Points on a hilly landscape, in no order, each with its height.
A ball rolls from a point to whichever of its 2 nearest points has the largest drop for the distance, and stops where none of them is lower. Distance is the straight distance between rows; heights are no part of it.
<353>: [117 157 118 59 155 132 109 90 131 173 141 109 130 121 59 148 113 144 88 143 125 123 172 114 118 91 145 164 145 74 125 152 119 151 108 88 112 100 121 133 153 119 110 154 187 146 129 123 188 92 129 176 126 114 186 137 98 146 114 104 100 77 112 121 123 127 106 94 131 140 107]  height 3.19
<634>: [148 137 136 95 116 122 134 89 82 130 161 147 136 119 107 101 104 167 139 161 142 114 179 168 152 106 91 141 165 99 92 171 127 86 157 89 133 72 139 133 123 77 135 118 127 118 151 75 106 113 124 140 124 61 154 172 97 135 125 108 107 111 123 130 134 161 140 102 136 122 80]  height 4.65
<381>: [138 51 106 166 134 144 130 118 92 101 129 138 138 95 144 69 60 195 174 171 122 155 113 147 129 129 138 119 162 142 148 117 111 169 138 115 76 65 143 128 95 137 89 158 127 126 140 64 87 157 106 98 126 157 138 171 109 153 117 151 145 172 144 127 92 114 143 143 95 131 85]  height 3.69
<424>: [119 57 88 159 128 130 116 98 105 110 124 138 142 109 130 75 71 198 165 150 113 140 133 134 121 129 158 137 144 102 154 110 122 188 143 109 93 69 123 129 110 148 90 187 144 155 130 86 95 145 89 125 124 167 154 181 118 134 126 150 168 152 133 118 88 78 148 118 83 144 102]  height 3.17
<427>: [124 69 97 159 99 113 138 126 122 131 93 113 132 155 116 118 106 150 158 117 141 136 87 151 124 121 146 118 134 99 101 112 135 142 136 118 102 112 148 153 138 158 123 144 117 124 146 137 108 111 97 113 122 127 127 174 140 123 100 139 159 192 127 107 154 107 148 147 103 151 154]  height 4.16
<114>: [103 136 130 131 199 154 137 150 114 119 135 114 126 88 142 112 87 154 82 160 72 165 165 96 149 112 144 135 119 138 211 102 94 161 105 123 106 96 102 101 79 172 84 150 197 141 134 79 133 149 160 121 156 158 128 110 114 161 156 163 140 99 131 156 58 133 104 175 143 123 107]  height 6.25
<251>: [122 137 150 114 157 173 133 156 122 135 131 127 102 146 132 120 139 89 58 138 73 118 189 108 157 148 135 126 90 157 139 65 132 114 116 111 157 150 150 146 100 140 134 108 124 106 123 142 87 162 142 127 139 96 106 76 107 130 113 143 103 65 105 105 109 185 177 160 222 144 106]  height 7.17
<764>: [94 112 127 117 146 163 181 195 107 138 116 104 127 147 159 160 135 99 75 122 121 165 82 132 146 112 118 113 135 132 112 111 108 82 115 126 123 150 147 160 125 158 115 96 117 68 144 112 129 131 152 89 153 120 107 102 99 135 96 135 113 169 129 127 155 199 121 188 156 150 124]  height 6.64
<532>: [111 122 109 79 164 137 139 123 124 159 142 103 151 113 95 132 92 161 126 150 147 158 127 138 113 79 141 155 175 92 133 162 107 144 127 95 88 89 125 127 140 133 95 151 190 113 151 77 167 95 146 138 150 132 177 171 84 175 106 110 108 149 118 133 129 125 72 118 84 126 97]  height 5.82
<570>: [112 135 143 90 140 143 145 150 123 145 123 115 117 148 123 149 136 101 89 130 121 128 138 121 143 116 120 130 129 116 113 124 114 93 114 112 139 144 140 135 135 129 129 111 125 103 131 128 132 115 141 124 141 116 108 107 108 130 114 125 102 118 116 120 139 173 126 147 162 133 122]  height 2.61
<675>: [109 134 140 104 168 180 152 170 115 136 122 120 110 140 138 128 133 101 64 135 75 141 172 109 150 135 134 126 114 138 126 79 121 107 116 107 136 140 150 152 97 148 116 98 134 94 139 114 93 152 153 119 155 101 105 94 90 143 94 137 93 100 110 113 109 202 163 174 208 149 99]  height 7.06
<651>: [119 104 115 153 114 113 128 149 167 130 101 85 139 154 140 137 149 111 133 104 122 141 75 122 120 130 161 106 97 130 142 110 147 153 118 156 129 157 112 128 150 153 135 125 123 136 143 183 148 105 123 114 133 160 136 108 156 125 116 129 158 169 123 125 141 83 107 144 100 140 195]  height 1.92
<831>: [151 121 132 116 85 90 124 83 103 133 140 139 150 141 98 122 99 165 178 147 172 103 129 179 126 106 111 140 161 93 87 182 135 105 157 106 105 92 144 144 138 94 138 142 123 137 154 118 119 89 104 135 120 92 156 191 123 136 123 107 126 153 133 120 154 119 125 90 101 131 119]  height 3.35
<507>: [155 164 146 117 74 77 97 74 140 132 141 171 136 135 104 128 134 135 175 131 160 90 143 162 126 141 110 148 126 129 96 175 150 117 162 118 155 124 116 127 158 89 166 130 108 162 127 158 129 103 108 156 94 100 146 151 151 117 152 100 126 105 132 121 141 105 137 66 118 126 129]  height 4.31
<402>: [124 154 155 117 175 150 122 139 122 112 146 127 123 109 156 123 144 103 118 138 145 141 142 106 133 108 110 122 149 139 177 147 107 117 117 174 137 135 108 101 101 108 119 129 135 108 112 89 141 146 157 113 156 146 99 104 125 133 153 128 107 110 139 159 106 135 88 137 127 83 117]  height 5.06
<234>: [111 95 113 175 133 108 126 148 160 107 104 92 144 139 146 108 137 131 140 108 112 154 93 115 101 135 164 116 99 142 157 103 149 178 119 160 129 152 93 112 118 156 124 136 128 149 147 171 122 127 122 112 142 162 135 110 148 136 133 143 160 160 121 137 115 63 99 144 86 126 169]  height 1.05
<825>: [118 82 98 121 116 143 155 121 89 136 109 130 114 147 111 130 97 160 135 127 117 139 138 135 139 120 128 130 152 89 80 94 109 114 114 75 96 93 167 168 130 152 112 138 131 118 142 114 99 124 99 125 127 100 144 174 118 126 86 144 126 150 106 93 131 170 183 154 141 162 105]  height 2.54
<33>: [144 88 121 132 96 114 139 99 93 126 125 141 146 131 116 103 84 185 172 145 152 119 134 169 129 114 111 126 160 104 92 143 117 116 146 96 98 74 152 146 120 111 120 146 117 121 145 99 95 121 97 118 119 91 141 190 124 127 113 138 135 153 127 107 143 136 151 121 106 139 108]  height 2.57
<216>: [108 173 135 66 145 172 167 160 124 160 136 98 104 132 122 184 154 63 87 110 162 148 92 129 139 119 104 122 148 91 112 152 109 69 121 137 127 150 142 144 157 125 113 114 144 73 115 120 166 91 163 126 143 147 125 116 113 134 100 100 96 161 149 137 175 189 101 143 147 124 127]  height 6.08
<666>: [144 179 171 132 98 133 114 112 145 109 149 173 110 113 152 119 168 102 127 127 131 82 172 134 147 166 108 126 114 164 118 135 151 97 144 141 178 156 121 103 134 93 165 100 98 121 98 135 107 164 131 136 96 91 99 110 150 92 167 124 114 68 132 139 134 134 152 104 161 102 106]  height 4.99
<918>: [158 190 147 144 111 113 82 99 140 113 145 150 112 109 143 152 187 88 175 104 161 104 118 101 111 137 107 132 126 150 136 177 150 101 150 175 152 166 121 84 137 91 154 117 120 138 88 166 157 128 142 153 108 166 108 114 156 94 165 99 111 121 151 159 150 97 108 76 95 95 146]  height 4.32
<643>: [135 42 98 209 116 134 147 155 121 87 100 128 129 124 161 94 100 155 165 129 125 150 79 138 122 138 148 103 136 158 122 82 124 149 135 135 97 119 142 141 96 163 110 141 101 118 138 102 89 164 117 88 131 128 102 154 136 133 119 151 163 206 124 116 116 105 158 173 109 151 134]  height 4.86
<576>: [148 183 134 107 107 111 81 105 169 142 143 150 101 147 84 173 157 101 114 126 152 89 160 114 111 144 125 147 97 140 122 152 153 133 127 120 169 156 139 110 162 103 158 119 119 156 83 181 157 116 133 172 84 154 144 105 148 90 151 106 108 66 141 125 143 122 131 72 153 130 144]  height 3.14
<113>: [139 73 91 132 97 134 158 114 85 139 122 136 123 143 112 132 81 171 167 141 137 134 124 163 128 118 114 125 166 92 73 124 117 111 125 84 91 72 173 172 128 126 113 147 118 114 143 94 90 127 90 120 114 85 143 200 118 122 93 143 128 171 121 100 154 167 172 144 122 151 100]  height 1.61
<602>: [103 123 137 146 181 162 138 149 119 106 130 115 136 103 159 99 98 144 87 142 78 161 155 89 142 124 141 123 107 164 202 73 111 169 105 135 120 120 100 107 75 174 104 128 165 145 136 109 111 163 146 108 154 157 120 95 123 158 152 167 143 101 126 147 66 131 120 174 148 123 130]  height 6.36
<616>: [140 139 129 150 97 77 108 105 153 120 126 142 141 119 136 119 142 130 188 110 149 113 100 151 108 138 126 133 122 139 132 169 154 144 172 170 135 143 100 120 140 112 139 132 98 158 141 142 131 114 125 130 132 142 122 136 153 121 152 114 153 152 141 149 133 68 93 88 83 108 152]  height 3.46
<899>: [150 163 122 141 112 119 89 120 181 121 133 122 108 148 119 186 171 87 118 105 125 120 106 92 96 154 150 140 71 156 152 123 162 160 116 164 168 173 120 98 160 127 149 106 109 167 95 205 172 116 142 154 104 189 137 71 182 91 148 119 134 100 140 131 155 88 108 91 116 114 173]  height 3.32
<779>: [88 117 119 96 166 175 171 186 101 133 112 107 119 131 147 155 117 111 65 134 101 180 113 118 139 117 140 126 132 131 119 92 103 102 107 103 108 132 149 158 113 171 108 102 148 72 162 108 115 131 164 96 161 130 118 113 76 149 80 134 107 156 110 123 128 199 135 190 159 151 105]  height 6.78
<419>: [128 101 129 108 143 131 159 148 99 132 130 118 136 113 126 115 98 162 131 151 135 145 122 151 132 103 112 127 165 123 109 153 108 108 128 105 107 94 150 141 110 115 114 118 120 89 153 74 121 126 140 106 139 110 125 160 98 151 108 130 114 158 131 129 131 165 114 143 117 125 95]  height 5.27
<946>: [123 80 97 126 131 159 128 133 90 133 116 136 110 151 124 121 110 134 97 130 80 130 177 114 148 149 133 127 124 111 91 57 114 132 105 68 123 120 163 170 115 161 125 132 130 127 136 141 93 155 102 127 121 102 144 131 109 121 89 155 120 108 102 82 110 172 221 165 188 164 106]  height 3.74
<30>: [135 73 135 144 147 133 139 132 98 104 140 134 141 92 144 69 75 193 155 173 137 148 106 153 130 111 122 118 164 145 161 147 118 140 132 123 91 67 134 125 87 119 99 142 128 112 136 50 109 149 123 99 127 143 133 169 97 158 128 150 140 175 145 143 94 122 119 143 105 121 81]  height 4.05
<93>: [121 86 125 135 142 141 168 170 96 126 115 119 133 126 146 123 98 153 126 143 128 154 98 142 132 111 123 120 151 142 114 116 101 109 118 110 92 111 154 148 105 140 106 115 116 84 149 84 107 143 136 94 144 123 117 146 97 154 96 151 118 186 123 124 118 168 127 174 126 140 109]  height 5.00
<528>: [139 204 179 128 119 157 116 108 130 110 168 165 104 105 164 93 170 94 108 138 121 97 206 130 168 173 109 127 124 164 162 135 144 93 145 137 184 136 118 75 113 87 162 115 126 118 89 93 104 168 138 150 105 92 96 114 135 97 180 129 114 55 153 164 109 140 154 104 194 96 84]  height 5.04
<850>: [128 195 182 157 126 155 128 117 133 104 168 160 121 86 177 95 155 97 118 129 115 104 173 124 152 170 106 111 115 176 183 119 128 115 135 158 172 136 99 78 108 107 152 125 120 135 94 97 92 173 149 130 117 107 83 94 153 112 180 148 129 69 155 169 102 132 138 108 173 84 106]  height 4.64
<912>: [118 138 106 63 151 117 95 100 155 163 119 95 132 134 54 158 111 139 93 133 119 125 154 109 116 111 154 149 117 86 131 126 123 175 108 89 118 122 129 132 160 135 117 154 180 157 123 167 185 84 119 165 113 148 183 128 117 142 117 117 118 87 118 104 129 112 114 112 124 148 144]  height 2.71
<415>: [121 97 135 139 163 126 136 144 111 115 127 116 147 104 147 90 89 166 135 158 124 155 126 128 132 115 134 128 137 146 173 132 118 153 122 124 100 100 115 114 89 140 94 144 148 120 147 74 125 151 138 104 145 156 121 137 108 158 133 147 140 149 128 149 82 111 102 147 108 130 111]  height 4.43
<372>: [128 180 138 111 177 158 96 121 123 123 156 129 106 108 138 141 169 75 121 128 147 139 146 82 126 99 111 134 139 127 176 157 115 106 115 183 125 149 108 85 117 107 126 145 160 111 86 108 166 136 155 138 147 162 106 102 121 129 155 114 92 101 143 173 126 134 89 120 124 77 128]  height 5.33
<483>: [117 83 96 164 138 137 129 154 142 110 107 107 138 144 149 116 121 130 98 110 91 146 124 104 133 140 156 115 107 140 142 65 128 159 98 110 122 144 122 133 107 175 122 129 141 137 147 187 125 146 117 110 137 144 128 106 139 145 111 159 149 135 113 101 115 114 178 173 140 151 159]  height 2.60
<631>: [149 155 153 163 100 120 123 135 157 99 140 147 125 118 175 140 177 92 158 99 137 101 106 113 114 161 121 129 108 167 142 124 149 131 135 176 159 171 112 101 128 115 150 108 79 143 102 160 126 156 138 116 126 131 89 82 167 101 167 130 135 112 136 136 136 108 109 107 124 96 154]  height 5.19
<174>: [142 165 113 111 130 113 78 109 183 138 122 106 122 137 92 182 155 97 129 112 135 121 114 89 94 126 153 140 77 139 153 145 149 166 114 169 147 162 105 97 164 128 142 134 135 171 102 192 196 94 141 167 102 197 154 94 168 105 139 106 118 111 137 135 143 75 95 84 100 117 178]  height 2.78
<232>: [120 75 90 184 128 122 124 137 135 100 96 112 145 133 144 96 124 142 127 112 90 149 117 113 113 152 166 113 108 132 137 70 137 183 112 124 125 136 105 128 114 173 124 143 130 153 148 173 112 146 102 106 135 153 137 130 142 138 124 159 165 145 119 116 110 78 157 157 108 139 156]  height 2.02
<55>: [129 140 143 86 130 115 115 116 136 150 121 123 123 146 97 141 126 127 106 126 128 112 156 123 131 121 125 135 117 102 103 138 125 124 117 102 135 140 133 129 138 114 131 126 133 133 131 146 141 109 118 141 119 119 140 123 124 126 124 121 113 100 113 119 134 130 127 116 140 133 131]  height 1.71
<775>: [140 157 145 89 114 126 145 122 98 136 148 140 126 134 129 134 141 124 128 152 158 123 150 162 145 111 85 129 171 105 82 185 129 68 145 114 137 111 143 137 136 76 139 103 115 100 140 84 125 97 138 131 136 85 133 150 100 132 125 92 96 135 140 136 148 177 121 109 136 105 94]  height 5.15
<935>: [128 74 98 149 101 105 122 104 124 127 104 118 141 152 101 110 89 172 179 115 148 128 102 159 110 128 146 127 143 87 100 124 131 158 140 109 95 93 137 143 140 142 114 166 127 146 141 141 111 103 95 127 118 130 147 187 137 137 117 135 154 170 122 101 140 89 139 118 84 148 144]  height 3.81
<550>: [121 62 65 134 121 161 132 121 86 130 96 131 120 144 130 127 94 156 120 132 90 150 149 116 133 138 144 133 148 100 87 57 107 141 89 64 95 100 161 171 125 165 112 152 131 131 141 139 104 138 85 122 117 131 154 153 114 113 90 152 126 138 110 76 109 152 213 170 142 177 98]  height 3.23
<475>: [120 150 107 90 156 115 78 105 168 156 116 99 137 130 85 162 137 121 108 125 125 124 139 97 108 112 151 144 102 116 153 135 141 173 109 144 128 142 102 100 155 137 132 150 174 164 114 164 198 92 126 167 118 173 177 105 142 135 136 118 119 95 122 136 122 87 91 109 104 128 165]  height 2.05
<562>: [123 105 129 95 167 132 138 135 97 133 148 116 141 98 119 113 92 170 133 169 148 169 114 155 116 85 128 143 187 112 133 176 120 123 134 101 92 74 132 137 113 106 94 136 164 94 155 50 148 112 144 115 149 127 155 169 79 171 111 117 102 161 134 147 113 143 85 126 106 110 74]  height 5.58
<412>: [142 77 90 157 120 146 109 131 113 114 113 139 114 152 129 112 121 133 92 109 80 129 165 108 141 167 143 114 99 135 110 38 130 154 98 85 136 135 139 155 109 170 131 131 128 148 135 179 103 165 96 131 111 113 137 106 134 112 108 160 142 93 104 78 105 141 229 164 178 171 130]  height 4.15
<53>: [124 160 140 87 170 161 127 146 125 142 139 96 112 121 137 171 159 71 120 111 176 150 101 106 130 100 99 129 163 105 136 175 105 72 117 157 113 143 137 110 142 106 113 131 142 71 116 98 175 106 165 119 154 163 121 119 111 139 126 92 84 161 155 156 156 150 76 135 111 92 126]  height 5.83
<236>: [124 89 131 148 115 131 168 171 112 129 114 132 129 145 145 125 126 133 123 133 124 129 105 139 144 122 111 107 129 141 92 101 105 95 118 124 114 130 152 160 114 147 134 108 99 94 137 104 99 149 120 103 133 89 99 132 117 127 105 144 133 168 115 110 139 180 158 178 153 144 128]  height 4.62
<781>: [157 163 140 129 80 76 90 82 166 124 130 164 132 127 97 139 131 136 177 118 136 94 131 164 93 165 123 150 109 145 98 156 164 146 169 121 163 144 110 126 158 104 163 128 91 180 122 183 129 121 114 165 87 114 146 140 160 107 150 106 144 116 135 124 146 80 132 65 109 125 149]  height 4.25
<180>: [162 169 138 131 79 88 86 99 174 127 132 176 120 141 93 162 151 121 144 121 129 97 139 142 103 169 134 153 85 158 103 142 171 142 146 118 174 152 127 115 161 106 174 101 99 171 107 204 141 129 125 169 76 126 145 104 168 86 149 115 134 80 129 118 140 101 145 62 134 131 148]  height 3.75
<549>: [143 143 162 140 88 112 136 123 143 118 132 161 132 133 146 121 156 112 140 121 138 86 139 152 141 145 99 120 112 152 104 134 136 97 145 128 153 148 129 125 132 98 167 104 89 115 120 136 101 149 124 125 110 83 96 122 149 101 141 123 124 98 117 121 136 140 154 112 153 119 122]  height 4.58
<453>: [110 148 124 104 191 148 133 130 112 137 150 124 125 85 123 110 79 169 82 160 84 153 173 100 137 106 147 144 134 108 193 118 101 167 107 101 102 87 107 113 92 151 86 152 209 145 134 63 141 136 147 140 155 145 141 120 91 164 134 144 125 84 124 155 59 127 95 153 130 123 93]  height 6.15
<667>: [136 187 130 107 179 163 102 121 110 121 152 120 107 103 122 144 167 83 125 124 169 148 144 94 123 86 94 143 168 117 154 193 120 87 123 170 115 142 120 86 134 90 121 140 161 92 99 90 185 121 160 128 153 165 120 129 110 139 143 90 85 131 152 177 135 131 82 110 105 75 115]  height 5.57
<298>: [110 119 137 116 185 174 153 170 102 122 128 116 119 113 151 128 101 138 79 149 87 171 137 105 139 118 134 125 128 145 141 87 102 117 113 107 114 120 140 140 83 155 103 106 140 93 156 90 105 144 162 104 163 128 109 109 80 156 100 142 108 130 120 129 97 193 134 183 162 144 92]  height 6.91
<551>: [99 145 128 81 128 156 186 160 123 179 120 93 122 142 116 176 129 93 95 110 161 154 81 153 148 109 113 120 139 99 96 147 105 81 117 120 120 121 154 166 160 145 123 102 140 92 135 122 155 77 146 114 130 130 136 148 132 132 98 107 124 179 145 116 180 183 107 152 135 149 137]  height 6.28
<15>: [139 69 111 210 103 124 160 167 129 92 104 133 143 131 171 104 124 142 149 107 122 129 80 139 126 149 131 93 132 160 111 78 125 134 139 151 117 136 134 147 97 167 139 121 93 115 140 126 83 174 112 94 135 105 93 133 143 126 119 147 163 191 120 112 130 124 161 179 124 142 152]  height 5.14
<32>: [124 128 134 133 111 136 140 167 145 130 122 111 117 166 144 160 157 88 96 113 117 113 107 121 143 137 127 107 94 153 115 96 130 104 109 146 159 172 134 143 148 146 152 101 106 112 116 181 129 132 125 113 127 112 102 82 142 110 122 138 130 108 116 104 158 160 145 159 169 146 165]  height 3.65
<311>: [132 151 145 80 123 133 136 94 100 142 154 146 121 121 94 103 110 156 111 153 110 115 208 153 148 130 112 148 150 89 101 150 126 105 140 75 140 86 143 138 124 80 136 113 140 135 131 90 106 132 126 164 119 61 152 154 102 127 121 111 108 76 114 124 115 164 159 96 168 130 69]  height 4.19
<982>: [157 183 156 160 121 134 108 109 132 93 152 164 113 105 173 133 192 80 165 102 157 105 120 105 124 150 104 127 128 162 151 156 144 94 146 188 153 171 120 83 127 76 148 111 108 125 90 147 127 152 139 133 121 150 85 108 162 98 174 114 123 108 153 162 141 112 113 86 119 78 128]  height 4.75
<189>: [156 188 132 146 116 121 85 105 158 114 148 144 102 121 127 174 194 76 153 97 149 99 114 87 87 144 130 134 94 159 143 158 164 128 136 177 161 172 130 87 151 110 150 116 123 157 73 192 170 133 143 163 100 192 126 79 172 89 156 108 116 107 139 153 152 98 106 73 105 98 155]  height 3.87
<280>: [134 172 153 97 127 137 128 124 111 129 153 139 115 127 128 147 168 97 115 135 157 115 152 126 152 125 95 130 159 115 114 174 129 63 136 141 146 145 136 119 136 82 138 111 123 89 114 107 134 122 149 132 133 117 113 123 108 117 129 96 87 110 143 146 138 167 123 104 152 105 109]  height 5.52
<707>: [135 141 148 162 68 102 150 146 150 141 125 138 122 154 137 154 164 95 148 91 145 101 67 153 132 156 119 107 109 152 97 137 141 98 140 162 148 174 138 149 178 126 163 99 77 131 113 180 129 119 117 123 105 113 100 115 162 85 139 121 158 150 138 115 176 132 135 126 130 146 175]  height 5.77
<904>: [128 106 120 160 121 91 107 98 147 115 117 144 151 114 118 92 117 168 167 119 109 125 125 135 93 152 149 127 108 128 148 123 150 193 156 142 133 114 94 114 125 137 127 153 122 185 137 145 118 136 112 136 131 144 145 132 153 133 141 141 174 126 126 144 101 62 114 110 83 118 145]  height 1.86
<148>: [88 121 117 111 131 151 189 180 110 167 120 100 126 152 124 155 126 107 89 108 146 158 78 150 150 110 119 112 132 112 90 122 104 90 112 122 117 126 163 184 149 157 121 102 125 86 142 117 138 105 128 102 134 110 127 136 116 129 85 131 132 192 123 106 177 195 130 177 145 163 131]  height 6.45
<645>: [128 140 122 87 130 99 95 78 127 159 138 126 148 118 83 125 108 161 150 150 152 114 141 130 123 94 124 151 146 90 129 183 133 135 137 118 115 103 108 131 145 108 119 156 164 156 131 115 165 77 122 164 129 122 174 159 115 151 132 103 118 108 125 136 127 92 97 87 92 128 122]  height 2.73
<190>: [105 128 137 121 170 129 130 144 135 132 124 120 136 117 142 117 118 133 115 144 119 149 136 103 129 101 130 128 133 132 158 127 109 143 115 140 116 132 108 110 102 135 106 140 147 128 131 103 132 135 145 119 148 152 113 111 123 150 140 138 121 115 122 148 95 122 92 140 112 112 126]  height 4.74
<861>: [141 147 136 164 107 92 111 108 167 106 136 157 136 104 124 102 144 141 163 106 92 119 126 128 89 178 144 134 83 157 144 113 162 193 145 153 162 141 78 110 124 130 148 133 97 195 122 168 118 152 130 150 111 136 137 98 171 117 162 148 173 103 134 153 113 63 111 100 99 97 147]  height 2.88
<801>: [129 126 149 151 94 126 154 160 130 127 122 145 123 145 158 125 141 108 124 113 129 95 119 141 147 145 105 113 116 154 101 110 123 92 123 136 144 157 139 145 133 121 152 99 86 107 126 132 105 154 127 109 126 84 89 115 139 112 129 136 124 122 116 111 147 162 154 152 158 137 133]  height 4.17
<664>: [126 157 121 59 147 137 132 92 106 157 151 137 135 116 73 129 112 148 88 150 108 117 191 127 132 111 123 151 149 67 114 150 122 124 124 69 130 86 142 146 132 98 112 129 174 141 135 106 140 113 127 169 134 81 166 148 87 145 107 112 100 69 105 116 115 156 129 91 157 136 89]  height 3.71
<328>: [130 132 132 131 131 92 111 123 154 141 118 115 150 128 123 130 134 127 156 129 148 119 109 127 114 113 129 130 131 120 139 154 133 135 136 160 123 141 103 110 140 119 120 133 114 144 133 131 145 99 130 130 136 152 133 128 139 136 144 116 132 144 131 142 131 82 89 105 89 113 153]  height 2.84
<68>: [109 128 117 98 185 139 130 126 119 145 136 112 147 94 112 115 93 166 104 152 109 155 147 112 126 89 143 156 150 104 173 140 102 164 121 102 98 88 111 124 116 141 88 160 197 125 141 70 160 119 146 139 153 146 154 141 89 166 125 131 124 111 118 148 92 114 80 141 100 124 95]  height 6.02
<566>: [122 83 95 170 128 110 106 102 121 104 116 140 140 106 132 70 93 181 161 127 95 138 134 118 120 151 162 125 110 112 166 98 130 205 139 123 115 97 102 114 112 155 104 172 146 178 135 121 95 146 100 130 130 161 149 151 137 135 129 157 173 129 127 127 84 66 137 133 88 137 129]  height 2.65
<262>: [131 108 111 110 120 93 112 86 130 146 117 116 149 140 87 124 90 162 176 126 156 120 125 149 111 106 142 142 139 86 125 157 130 151 141 109 94 102 122 138 148 124 109 170 154 154 141 137 145 86 110 150 126 137 173 178 129 148 122 116 138 148 127 124 139 84 107 94 86 144 142]  height 3.31
<979>: [122 95 127 179 95 114 165 180 139 112 104 115 148 145 165 130 142 123 148 103 136 127 53 138 129 136 130 96 124 160 114 115 126 120 138 169 128 152 132 148 133 147 139 110 83 106 137 137 110 132 123 94 133 112 93 120 147 115 121 138 157 191 129 117 154 119 127 160 113 131 171]  height 5.45
<756>: [126 152 130 92 148 117 110 108 129 146 136 114 139 118 108 140 127 127 141 142 160 129 126 122 125 90 116 140 152 106 132 175 116 122 121 139 119 126 107 115 146 106 128 143 155 130 127 104 167 95 134 148 142 140 146 141 120 140 143 102 112 121 134 152 125 104 86 97 93 114 127]  height 1.98
<85>: [128 186 147 94 144 146 105 114 123 130 158 136 100 119 126 145 169 82 107 134 151 115 167 96 138 112 112 142 142 119 138 163 132 97 120 147 151 145 131 103 131 90 137 124 133 111 96 120 146 127 144 142 133 132 106 107 112 120 143 103 85 83 144 153 131 140 111 101 149 98 119]  height 5.60
<252>: [128 117 134 173 71 101 166 144 133 143 108 134 133 157 139 135 144 119 154 100 152 115 58 169 138 137 118 102 126 140 93 121 128 109 143 157 120 142 143 170 156 146 143 105 84 125 128 140 113 135 103 107 119 85 96 143 151 105 121 132 163 186 130 106 183 132 144 147 117 151 168]  height 5.70
<186>: [120 119 150 150 149 147 143 156 125 107 121 133 133 113 173 106 124 121 96 133 103 130 135 108 146 138 121 109 111 166 160 94 111 130 116 142 142 147 118 121 86 141 133 116 107 119 138 112 97 165 143 104 146 120 98 97 126 146 136 144 134 110 114 131 92 155 139 162 160 131 123]  height 3.61
<392>: [150 155 152 169 72 109 133 137 165 111 125 146 124 131 156 157 189 91 167 91 139 91 76 139 108 173 121 120 107 169 114 135 159 116 147 167 158 181 124 120 153 114 170 98 69 134 108 186 130 136 137 121 114 135 101 92 176 85 155 117 144 136 140 131 166 105 119 107 115 111 160]  height 5.51
<919>: [115 109 124 146 149 143 141 166 125 112 119 115 129 139 160 121 127 118 82 124 93 133 136 106 142 124 137 114 100 154 140 70 122 122 101 127 135 159 128 134 103 161 123 118 127 113 140 142 106 154 132 101 153 124 111 87 125 137 116 152 133 114 104 120 116 153 151 175 163 140 136]  height 3.20
<181>: [153 142 130 148 81 74 110 98 165 127 119 147 140 140 110 123 137 135 187 109 141 103 97 164 89 156 129 133 111 133 106 153 158 157 176 148 145 146 109 126 151 119 152 129 89 175 139 175 130 107 113 145 105 131 137 140 154 113 138 111 162 147 136 133 147 75 117 85 91 124 166]  height 3.92
<942>: [116 143 144 103 137 150 127 151 139 143 129 111 102 157 132 163 162 72 80 123 124 114 142 117 143 131 132 120 103 135 127 110 134 100 108 136 153 165 144 137 140 127 142 104 118 102 104 162 127 129 132 123 134 128 97 76 123 111 120 132 99 90 123 118 144 168 139 139 178 134 136]  height 3.21
<125>: [128 154 157 144 140 147 131 143 140 111 140 139 122 116 167 112 148 96 104 125 113 103 157 105 138 148 126 120 100 162 161 103 134 124 122 152 159 150 113 103 101 128 142 113 104 131 105 129 103 169 140 127 123 116 94 76 146 124 161 144 127 70 126 135 103 137 134 134 169 108 130]  height 4.11
<655>: [136 167 141 89 125 103 89 95 151 151 138 146 122 139 83 147 140 122 103 133 131 100 169 117 123 130 133 146 107 119 116 142 143 138 124 109 157 134 125 116 150 107 146 133 133 160 109 161 151 121 116 159 99 120 137 107 138 115 142 121 113 60 123 121 124 119 128 87 151 134 136]  height 2.51
<128>: [111 42 71 189 103 126 144 146 119 109 85 107 134 153 144 111 102 139 153 110 130 163 69 140 123 127 157 109 142 116 107 85 128 155 119 124 92 114 144 153 131 179 114 146 124 121 145 138 104 126 92 104 130 144 124 170 136 117 110 144 172 215 131 93 138 94 163 161 105 163 148]  height 4.49
<9>: [152 145 140 108 91 82 113 77 115 131 143 152 144 127 103 112 113 159 175 142 157 97 150 158 134 119 107 141 145 112 104 179 137 112 165 112 134 110 119 119 141 88 149 134 125 150 138 122 127 101 109 143 117 90 150 156 132 129 143 101 125 111 134 127 141 117 132 81 115 122 121]  height 3.89
<335>: [120 99 116 157 103 98 134 145 163 134 88 86 142 159 124 138 133 117 156 103 146 143 56 145 118 138 159 105 114 125 129 134 145 153 138 166 117 143 124 136 161 149 126 134 117 143 145 173 147 84 120 120 129 159 132 145 155 126 118 125 171 205 138 121 155 66 101 129 89 144 190]  height 2.52

Two balls start at each pair of points below. Name the first point that both come to, or write never.
<707>, <280>: <475>
<402>, <775>: never
<602>, <675>: never
<781>, <252>: <756>
<528>, <251>: <919>

Where does a ball stop that starts at each point below?
<372>: <904>
<634>: <475>
<298>: <904>
<15>: <756>
